Points, in no order, along strands that fork, close into loops and pass close to each other.
(in the rows, 128 means zero)
Points whose rows are less than 61.7 apart are linked; no others are.
q_5: [124 131 137 187 117 133 149 125 109 149  79 142  65 205 136]
q_79: [101 133 158 141 142  68 145 137 158 141 106 181  85 195 140]
q_715: [134 119 141 117 151  55 129 141 152 122 135 179  96 149 135]
q_274: [126 139 133 108 134 175 140 134 127 128 143  80 198  73 106]
q_230: [143 155 130 134 142 160 106 133 101 123 152  71 168 105 125]
q_868: [125 150 138 102 129 195 144 126 125 120 135  64 208  85 114]
q_609: [133 110 135 104 101 147 158 119 119 133  77 123 196  51  72]
q_47: [152 147 122 152 130 169 100 121  70 127 123  55 122 150 153]
q_451: [144 119 121 121 128 100 131 129 142 118 144 167 125  88 108]
q_537: [118 126 115 150 128 128 120 132 148 135 141 171  99 128 132]
q_221: [120 134 102 115 103 200 100 102 113 108 144  80 135 115 158]
q_938: [142 148 119 137 137 170 102 117  68 122 132  40 151 147 157]
q_81: [142 158 131 128 140 174 106 126  94 121 149  51 169 120 139]
q_169: [119 168 133  78 130 205 141 113 118  84 133  28 199 118 139]
q_293: [117 143 135 172 127 119 125 131 141 133 108 164  70 177 139]
q_501: [159 140 131 166 133 153 101 129  74 138 123  77 118 147 142]
q_345: [ 95 102 164  65 135  44 151 123 202 114 127 189  99 170 144]
q_174: [119 159 148  85 127 207 164 121 133 103 115  38 210  99 119]
q_215: [144 151 128 137 140 152 106 139 117 134 157  96 155  90 116]
q_152: [107  95 128  96 130  71 154 128 176 120 138 199 112 118 122]
q_641: [122 136 100 118 106 195  85 107  97 117 145  59 139 146 167]
q_627: [149 100 134  89 109  91 166 116 123 120  85 157 179  55  66]
q_937: [161 134 131 178 133 130 114 130  75 140 109 110  93 150 136]
q_207: [133 126 130 109 108 161 150 121 123 119 108 110 184  54  86]
q_673: [157 103 133  88 119  83 158 125 130 105 111 161 162  59  77]
q_263: [141 126 114 170 151 134 108 147  96 169 143 109 123 148 137]
q_731: [ 98 110 137 114 124  95 152 126 183 116 127 205  99 125 133]
q_698: [145 121 132 115 122 131 143 129 128 114 127 135 162  53  89]
q_791: [110 133 107 163 120 155 108 135 140 143 139 151  90 150 145]
q_898: [102  81 128  66 144  44 151 131 188 119 148 185 118 134 126]
q_287: [118 163 122  81 115 196 121 103 100  77 134  28 176 129 151]
q_379: [145 128 122 149 154  97 108 149 120 147 158 139 129 125 121]
q_856: [152 121 137 131 154  49 126 142 131 129 130 168 105 150 130]
q_782: [ 91 130 154 119 122  84 147 119 185 109 114 204  85 153 145]
q_76: [117 131 107 144 106 180 108 120 131 129 143 135 101 125 149]
q_232: [108 131 101 167 110 175 105 128 131 153 129 131  89 178 152]
q_752: [ 86 125 171  88 127  56 150 127 194 110 111 195  92 177 149]
q_919: [114 141 129 178 115 131 135 123 124 141  89 154  61 195 141]
q_469: [134 121 117 120 145 122 121 149 134 145 164 127 164  81  94]
q_336: [ 97  83 146  63 136  41 153 127 198 117 139 185 110 158 133]
q_328: [123 127 104 133 103 189 110 114 122 119 138 116 119 104 143]
q_85: [127 123 118 113 136 148 135 144 131 146 158 108 188  67  92]
q_524: [128 118 120 131 135 104 127 137 146 126 146 171 112 106 119]
q_654: [117 138 143 158 136  95 133 135 145 134 113 178  80 174 140]
q_614: [110 121 154 120 149  46 138 143 167 132 127 181  94 180 139]
q_180: [144 135 116 133 146 121 117 139 127 140 162 128 149  89 112]
q_158: [129 125 100 163 106 173 102 119  87 159 120  83  98 186 166]
q_353: [146 125 122 166 154 109 110 149 101 167 146 127 118 141 129]
q_239: [161 136 136 176 134 108 118 132  98 126 112 135  86 148 138]
q_442: [140 105 135 100 106 119 160 118 120 131  80 139 190  52  69]
q_519: [113 128 102 173 108 172 113 123 111 165 111 118  88 199 152]
q_280: [127 127  94 142 102 183  90 113  93 135 133  67 109 172 173]
q_444: [156 125 140 159 149  74 124 141 110 133 122 154  92 150 132]
q_326: [148 109 126 102 126  96 150 128 136 109 130 164 148  67  85]

A piece is all that can be reached along the links. How many separate loops has the piece of each point below (a circle has one, a figure eight two, a Y none), and how many tips (points with one link)?
q_627 => loops 2, tips 0
q_5 => loops 0, tips 3
q_336 => loops 1, tips 0

How many points has the smallest loop of links through each point below? Write none if it is on no loop.
q_731 => 7
q_207 => 7
q_76 => 9

Name the points in between on the shortest way along the links from the first point to the second, in order.
q_293 / q_856 => q_654, q_79, q_614, q_715
q_287 / q_85 => q_169, q_174, q_868, q_274
q_698 / q_537 => q_326, q_451, q_524
q_345 / q_152 => q_336, q_898
q_280 / q_537 => q_158, q_519, q_232, q_791
